Each scene shows the same named points in several views. A view is turned or mirrored, and shifted as a whole, has a little noise and may leave points out.

Scene 1
View 1
q_466: [ 14  -7  -8 -10   4   2   3 -11   4  11  11  -1  -6   6 -15   4   8  -4
   5  -2  -4   5 -13   0 -14  -9  -9 -15  -5  12 -11   4   8  -5   0   8
  20  16   9  -7  -5   0   1 -14  10   6  -8  -3]
q_599: [-15   2   1 -14  20   5  -9  -3  -2 -12  13 -24 -11  -7 -10 -16   9   7
   6  -3 -12  20   0   1  -3   4   7 -26   0 -10   8  14 -14  -1 -19   5
   9 -13   7  11  -7  15 -10  18  -5   3  -7   9]
q_121: [ -5   1   0 -15  15   7 -12  -7  -9  -1  17 -12 -16   1 -14  -9  17  11
   5   1 -12  20  -4  -5  -9  -7   4 -35   1  -9   5  11  -6  -4 -16   6
  14  -7  12   6  -7   8  -8   7  -2  -2 -10   8]
q_17: [-22   9  -6   4  16   2 -24  -3 -17   2  19  -5 -29   7 -19 -19  17  12
  17   6 -18  14  -9  -2  -9  -5  14 -60  -8 -18  18  32  -4  -5 -27  -5
  11 -10  10   5  -4   0 -10  14  -6  -9 -11  10]
q_90: [ -3  -3   2 -22  17   5  -2  -5   0  -8  12 -22  -5  -7  -8  -8  10   5
   0  -6 -10  19  -1   0  -6  -1   2 -16   3  -3   0   3 -10  -2 -13   9
  12  -8  10   7 -10  16  -8  11  -2   4  -6   6]
q_515: [ 21 -11  -3  -2   6  -4  13 -11  16  17   7 -22  15  -5  -1   7  -3 -18
  13 -14  -3  -2 -16  12 -10  -2  -5  22  -2  19 -25   4   9   1   0  15
  21  20  -1 -13 -15   3   2 -19  18  23 -16  -6]
q_849: [ -4   0 -17  -1   1   2  -8  -9  -6   3  15  19 -28  15 -28  -5   5   0
  12  10  -7   1 -14  -1 -13  -6  -5 -49 -19  10   4  18   5 -11  -3  -4
  18  17  15  -7   7  -7   0  -5   4  -9   2  -3]
q_99: [ -4  -2  -9 -11   9   3  -5  -9  -3   1  14  -3 -17   4 -19  -6   7   4
   7   3  -9  11  -7  -2  -9  -4   0 -33  -8   3   3  11  -1  -6  -9   2
  16   4  11   0  -2   4  -4   2   2  -3  -4   2]
q_739: [ -7  -1  -3 -18  12   5  -4  -5   0 -11  10 -11 -14   0 -15 -10   7   5
   2  -2  -8  15  -2  -1  -6   1   0 -25  -4   0   4   7  -9  -4 -10   3
  12  -1  11   8  -2  11  -6  10  -1  -1   0   4]
q_394: [ -4  -5   6 -28  18   6   2  -4   5 -15   9 -32  -1 -13  -5 -11   7   7
  -4 -10  -8  22   5   0  -1   5   0  -5   6  -1  -1  -3 -17  -1 -13  10
  11 -11   8  11  -9  23 -10  17  -2   8  -3   8]
q_806: [-12   2   4 -22  20   9 -14  -3 -11 -12  16 -20 -16  -3 -14 -13  19  16
  -1  -1 -14  26   2  -7  -7  -4   9 -37   6 -15  10   8 -13  -2 -20   5
  10 -18  12  13 -10  16 -11  18  -7  -4  -9  11]
q_875: [  8  -2   2  -3  14  -1  -1  -8   7  13  11 -30  10  -8   0  -2   6  -8
  12 -12  -9   8 -11   8  -6  -3   5   6   3   3 -15  10   1   4 -13  14
  17   3   1  -4 -18   6  -4  -5  11  19 -22   1]
View 2
q_121: [  2  -9  -1  -7  -1  -5 -12  18   2 -11  -6 -15 -11 -12   5   3   2  12
  -2   8  -5  -2   6  -1   4 -18   9   0   5  14 -12   4 -10  15  -7   6
  -5   3   9  15  -9 -14 -15  -2   0 -15 -15   3]
q_849: [  5 -22   2  -5  -5  -5  -7  29   8  -8  -4 -38  -5 -12   1  -2   4  15
  26   6  -9  -1   1   0 -17 -11   5  -4  -1  12   1  18   0 -13 -19   7
   3   1  -7   7   0   4   9   7 -16  -8  15  -1]
q_90: [ -2   5  -7  -9   1   0 -14   8  -4  -4   0  -2  -4  -7  -1  12  -7  10
 -13   1  -8  -4   2  -1   4 -16   9   5   1  12 -11   3  -8  19  -2   4
   4  -3  15  14 -11 -15 -12  -1   2 -13 -23   0]
q_599: [  0   5  -9 -11  -4   1 -13  15   2 -12  -6  -2  -9 -10   7  10  -5  13
 -15   1  -3   1   6  -8   3 -14  15   6   1  18 -10   7 -10  29  -4   1
  -1   5  12  16 -15 -18 -13  -7  -1 -22 -18  -3]
q_875: [ -1   6   2   7  -9  -5   1  -5  -5 -10  12   2  -2   2 -12  -5 -17   3
 -16 -11 -18  -3 -17   5  -7   2   5   8   4  -6  -4  -6   9   6  -3   4
   2 -17   5  11 -31  -5  -4  -7  17 -12 -23  -2]
q_515: [ -5   9   2  12  -7  -4   7 -17 -11  -2  24   5   7   8 -27  -3 -28  -2
 -16 -20 -28  -5 -29  11 -15   9   2  12  -2 -17  -2  -6  21 -11  -3   2
  15 -29   3   4 -33   6   9   0  18  -1 -23  -5]
q_466: [  1 -11   4   3  -2  -9  -4   6  -3   0  10 -17  -1  -2 -13  -1 -10   6
   8  -1 -19  -7 -10   9 -11  -7   0   0   1  -3  -5   3   7 -15  -8  10
   8 -15   1   6  -9   5   3   7   4   1  -9   2]
q_739: [  1   0  -9 -10   0   1 -10  14  -1  -4  -3 -11  -4 -11   0  13  -5  11
  -3   3  -7  -2   4  -3  -1 -17   9   4  -2  17  -7  12  -7  13  -7   3
   5   2  10  12  -5 -12  -5   3  -6 -11 -11  -1]
q_17: [  5 -15   1  -6 -13  -8 -10  35  14 -26 -15 -29 -17 -18  20  -9  11  19
   5  10   4   7  11  -9  -4 -10  18  -1   4  24  -7  12 -13  26 -15   5
 -18  14   0  18 -13 -13 -13 -11  -6 -33   2  -1]
View 3
q_394: [  0 -16   7  -3  20   0   1   4 -20   5  18   2  -3  28 -26   8   3   0
   6   4 -16  10  13 -14  -3  -6   4 -15  -4  -4  15   8 -11  15 -16  -6
 -16   7  21   5   5  -4  -5  -9 -15   3  -3 -15]
q_99: [ 11  -4  12   4   7   5  -5   3  -7   0  10 -11   3  17 -11  -9   8 -22
   5  -5   4   3  -6   4   3  15   0  -6 -13   1   3  21   4   8 -13  -4
  -5  -6   0   3   6   8   4   9  -7   1   9  -1]
q_121: [  7  -5  -3   0  11  -3   2   3 -20  -1  15  -3  13  24 -15  -1   8 -16
   5  -7   0   8   7 -16  11   4  -2  -9 -19   0   5  18   1   9 -19  -6
  -4  -8   7  12   1  12   1   8 -15  11   8  -4]
q_90: [  3 -10   5  -1  17  -2   2   5 -17   3  15   0   2  27 -20   3   5  -9
   8  -1 -10  10   8 -12   2   0   0 -11  -9  -2   9  14  -4  13 -17  -7
 -12   1  13   8   5   0  -3  -2 -16   3   3  -8]
q_806: [  7  -8 -11  -1  13  -1   8   4 -28  -5  19   1  18  27 -21   6   6  -8
   3  -5  -8   9   9 -25  13  -3  -4 -17 -20   0   4  13  -3   8 -22  -6
  -4  -7  20  16   1  10  -2   7 -18  17   4 -10]
q_599: [  3 -14   4   2  16  -1   1   3 -30  -5  17  -4  12  22 -19   2   7  -9
   1  -5 -11  10   3 -15   6   2  -3 -17 -11  -4  11  11 -10   7 -17  -9
  -9  -8  21  11   3   6  -2   5 -13  11   5 -12]
q_466: [  9   2  17   1   8   0  -9   4   8  11   8  -9  -9  20 -12 -14   7 -26
  12  -5   8   4   0   8  -1  15   2   7  -9   3   3  28  15  18  -9  -4
 -12   3 -16  -1   8   4   1   0  -8 -10   9   8]
q_17: [ 13  -5  -7   7   5  -2   3   3 -36 -17  13 -11  34  16  -6  -8  15 -25
  -3 -15   4   8 -10 -16  20  16 -12 -17 -25   3   0  19  -2  -3 -18  -9
   5 -28  14  18  -3  21   5  28 -11  19  17  -6]
q_515: [ -5  -8  44   2  23 -11 -14   7   8  20   1 -12 -26  18 -14 -19  12 -28
  19  -9  -5   8  -5  14 -11  13   3  19   6  -2  22  29   5  29   2  -9
 -37   8 -14  -3  10 -17  -6 -16  -5 -29  10   8]
q_739: [  8  -8   5   1  10   6  -2   4 -14  -1  16  -5   5  21 -17   0   3 -11
   2  -1  -2   4   2  -5   2   6   2 -14 -12  -2   5  15  -3   6 -16  -4
  -4  -2  11   4   6   8   3   3 -12   6   2  -7]
q_875: [ -6 -11  29   1  24 -16  -7   6 -14  10   6  -8  -8  21 -15 -11  14 -23
  14 -13 -10  13  -2  -5  -1   8  -3  10  -1  -1  21  24  -2  24  -5 -10
 -32  -1  -1   7   5 -12  -7  -6 -10 -14  10   1]
View 4
q_121: [  9   0 -11 -23   2  -2   3   2 -16  21   0 -16   3 -20  -2   2  -1  -9
   1  -1   6   1   6   6  -6 -15 -17  15   5  19  -1   3 -14  11  -4   9
   2  -4   7   1   2 -10  -5  -1  -2   1   2  11]
q_90: [  5   3 -12 -24   7   2   0  -5 -20  19   5  -8  10 -16   4   3 -11  -4
  -6  -3   4   7  11  14  -6 -19 -15  11  11  10  -7   2 -11  17  -3   7
   6  -3   1   5   1 -11  -2  -2  -4   2  -8  14]
q_806: [  5   1 -20 -32   2  -1   3  -3 -22  28  -2 -16  13 -27   2  -2 -11 -13
  -4  -5  -1  -3  14   9  -8 -21 -21  18   7  24  -5   4 -15  13  -5  12
   4  -6  -2   6   1 -11  -1   1  -1   6  -6   9]
q_515: [ 13   3  11   9  36  16  -9   4  -1 -24  25  11  -9  12   6  27   9  10
  -6   9  18  32   0  29  -1  15  -1 -10  11 -15   1  -2  -7  24  -8   4
   9  11  29  -3   1  -8 -14  -7 -14 -14  15  31]
q_849: [  7  -6  10  -1 -15 -21   3  12 -15  20  -5 -22 -21 -10   0   2  18   0
  26  -1  18   1 -13 -10  -1 -20  -7  12   4   5  14   0  -7   8   6  -5
 -15  -7  24 -14   1  -6  -8  -6   4 -16   6  15]
q_99: [  9  -2   2  -6   1  -5   1   4 -17  13   3 -10  -8 -11   4   6   6   0
  10   0  14   9  -1   6  -2 -12  -8   8   7   5   5   0 -10  11   1   1
  -2  -4  17  -5   0 -10  -9  -3  -2 -12   4  16]
q_875: [ 14   5  -3  -4  29  16  -4   2  -9  -8  17   6   1  -6   3  19   1  -1
 -10   7  14  21   7  26  -5  12  -8   2   4   5  -3  -1 -17  17  -9  11
  12   4  19   5   0 -10 -13  -1 -12 -10  14  25]
q_394: [  4   4 -18 -23  12   8  -4 -13 -20  13   9   3  18 -14   9   6 -18  -1
 -17  -4   1  15  17  25  -5 -17 -13   7  19   4 -14   2  -8  23  -4   7
  13   1  -1  10   0 -12  -1  -3  -7   0 -15  16]
q_599: [  6   0 -17 -19   3   4   2  -8 -23  26   1  -4  14 -26   7   0 -13  -9
  -6  -5   4   5  11  17  -5 -16 -14  14   9  20  -7   0 -17  10  -1   9
   7  -6   1   9  -1 -14  -5   2  -4  -6  -3  16]
q_466: [ 11   1   9  -5  13  -3  -4   9  -7  -6  11 -11 -15   3  -1  16  14   4
   6   4  14  15  -5   7  -2  -3 -11   0   8  -7   6   2  -3  21  -4   1
  -2   5  24 -10   3  -4  -8  -9  -5  -6   8  18]
q_17: [  9  -4  -9 -16 -11  -7  11   8 -24  40 -12 -19   0 -38  -1  -8   2 -19
  14  -3  13 -11   2  -3  -4 -16 -15  25  -8  37   8   0 -26  -4   1   9
  -4 -15   8   4  -2 -14  -8   6   2 -11  13  11]
View 5
q_90: [ -1 -15  -5   8 -14  -2 -22  20 -11   2   5  11 -12  -2   1  -3  -2  -1
   3  10   2  13  -9 -19   8   1  -7   5   1  -9  -1   4  11 -17 -10   0
   9 -11  20   6   1  -6  -6  16  -1   5   3  -3]
q_466: [  2  -7  -6   6 -14  -9 -17  24  12   7  -9   1   7  10   4   2   5   2
 -11   4  -1   2  19  -7 -10   1 -10   3  19   5 -19   5   1 -18  10  -1
  -6  -2  12  11  18   8   8   8  -1   6  -7  -5]
q_394: [  2 -17  -4   7 -13  -2 -21  24 -19  -4   5   8 -15  -8   0  -8  -4  -4
   3  17   4  17 -20 -18  14   0  -2   3   6 -15   5   3  13 -21 -19   2
  15 -10  21  13  -3  -9 -10  12  -3   8   4  -3]
q_515: [ 19 -11  -2  -1 -22 -10 -10  43  11   5 -11 -20  17   3  -4   3  -1   5
 -16  14 -16 -13  23 -19   0  -3  14   3  38  -9 -19  -4   0 -33   5 -13
  -9   9  13  26  14  -7   5  -2 -12  17  -5  -5]
q_99: [ -4 -13 -15   5 -15 -10 -29  12   9   4   1  13  -1   5   5  -4   4   4
  -5   2   3   2   9  -5   2  -1 -12  10   4   0 -11   7  -3 -11   7   5
  -1 -10  11   3  14   1   5  11  -1   1   1  -8]
q_739: [ -4 -14 -12   6 -12  -7 -27  12  -6   0   4  16 -10   0   4  -8   3   1
   1   6   8  13  -8  -6   6   0 -14   7   0  -3  -2   7   4 -11  -4   8
   6 -13  16   2   8  -2  -1  12   1   2   2  -7]
q_599: [ -4 -19 -12   6 -15  -3 -30  12 -11   4  10  19 -14  -4   2  -5  -3   0
   7  10   2   8 -12 -22  16  -1  -8  13 -11 -13   5   6   6 -10  -9   5
  10 -15  20  -1  -2 -10  -8  20   1   0   8  -5]
q_121: [ -7 -14 -10   9 -12  -6 -27  10  -3   8   7  21 -12   4   3   0  -1   0
   6   3   2  13  -1 -19   5   2 -17   8 -10  -2  -5   7   6  -7  -1   1
   5 -15  17  -5   1   2  -5  22   4  -3   4  -1]
q_875: [ 12 -15  -4   3 -21  -7 -18  33   4  11  -1  -7   6   2  -3   6  -7   2
  -4  11 -17  -9  13 -30   9  -1   8   8  16 -13 -11  -1   5 -22   0 -12
  -2   0  17  13   3 -10  -2  11  -8   9   3  -1]
q_806: [-11 -19  -8  11 -13  -1 -29   9 -18   4  11  27 -23  -2   3  -3  -4  -3
  14   9   7  22 -19 -26  14   3 -14  10 -18  -8   4   8  14  -8 -15   7
  15 -19  20  -7  -7  -5 -12  26   5  -3   9  -1]
q_849: [-11  -9 -21   6 -11 -14 -34  -1  20   4  -2  21   4  13   9  -7  13   7
  -7  -9   9   2  18   9  -8  -3 -29  13   0  11 -17  10 -13  -2  21  12
  -7 -14   6  -7  25  13  13  11   6  -6  -2 -13]
View 6
q_849: [ 34   8   2   3  -9  -1 -23  -7  -3  10 -21  -1 -20  -1  -8  -3 -10 -17
  18 -13 -21   8  11  11  15   7 -11  12   5  -6 -21  -1  12 -10  -1 -12
  15   5  16 -15 -19  -8   0   3  -6   9   5  16]
q_466: [ 19  -2  -3   6 -18  -4  -7  -4   5   3 -17   6 -15 -17   0  -7   9 -15
   7  -9  -5 -12   7  12   2  -1   1  15  11   2 -12   7  -1  -3  -8 -14
   5   8   1   1 -11  10   6   2   3   5  14  -6]
q_17: [ 10   4  19   6   2  18 -15 -18   3   4 -45  -6 -24   6 -14  -6   0  -7
  -7 -10 -11  38  15  -5  21  24 -13   1  18  -1 -12  -7  15  -7  15  12
   8  -6  14 -21   4  -9  -8   0  -3  28  -3  34]
q_90: [  1  -3  18   6 -10  14   8 -10  -2  -1 -20   5 -11 -11   1 -18  19 -12
  -8  -5   3  16   4   2   3   0 -10   6  26  11  -4 -13  -2  13   3  11
   4  -6   7   4   7   9  -2   1   9   1   3   1]
q_515: [ 11 -15  -7  10 -21 -14   9 -14  15   1 -10  18  -9 -30   3 -12  13 -13
 -15   0   8 -31  -8  22 -13  -7  13  17  12   7  -2  19 -10  -2  -7 -17
  -6   3 -21   7 -12  29   2   0   0  -1  24 -17]
q_599: [  0  -1  22   6  -5  18   6 -16  -2   1 -28   4 -12  -4  -4 -17  14 -10
 -15  -4   1  28   3   0   7   5 -15   1  26   8  -6 -16   5  12  10  19
   4  -9   7  -3  10   2  -9  -1   5   9   0  12]
q_121: [  4   1  15   5  -7  16  -6 -10  -1  -1 -31   0 -18  -6  -4 -11  16  -9
   0 -10  -3  23  13  -1   9   8 -11   4  25   6  -8 -10   4   5   5   7
   7  -2  13  -4   7   0  -1  -1   7  14   2  11]
q_394: [ -3  -5  21   6 -10  16  17 -10  -5  -1 -15   8  -8 -11   4 -25  24 -13
 -15  -2   8  18  -3   2  -3  -7 -13   5  30  13  -1 -19  -3  22   4  17
   2  -7   6   8  12  10  -6  -1  11  -5   1  -5]
q_806: [ -3   2  24   4  -5  23  -1  -9  -6  -4 -32  -2 -16  -3  -3 -14  21  -9
  -4  -8   1  35  12  -7  10   9 -16   2  31   9  -7 -21   3  13   8  20
   7  -6  19   0  14  -1  -3   0  10  12  -3  13]
q_739: [  6   0  16   6  -8  12   2 -11  -4   2 -22   3 -12  -7  -2 -16  12 -13
  -4  -6  -2  19   4   3   7   2 -12   6  24   6  -8 -11   2  10   6   9
   5  -5  10  -1   4   3  -4  -1   5   3   1   8]
q_99: [ 18   1   7   5 -10   2  -5 -10   1   4 -22   5 -14  -8  -5  -9   2 -13
   1  -6  -9   8   6   8   7   3  -8  11  15   2 -13  -2   5   0   1  -3
   7  -1   5  -7  -8   1  -3   1  -2   6   7   9]

In a view up to two points have been moved. Name them for each view, in the order of its rows, or write -.
view 1 => q_99
view 2 => q_515
view 3 => -
view 4 => q_90
view 5 => q_806
view 6 => q_739
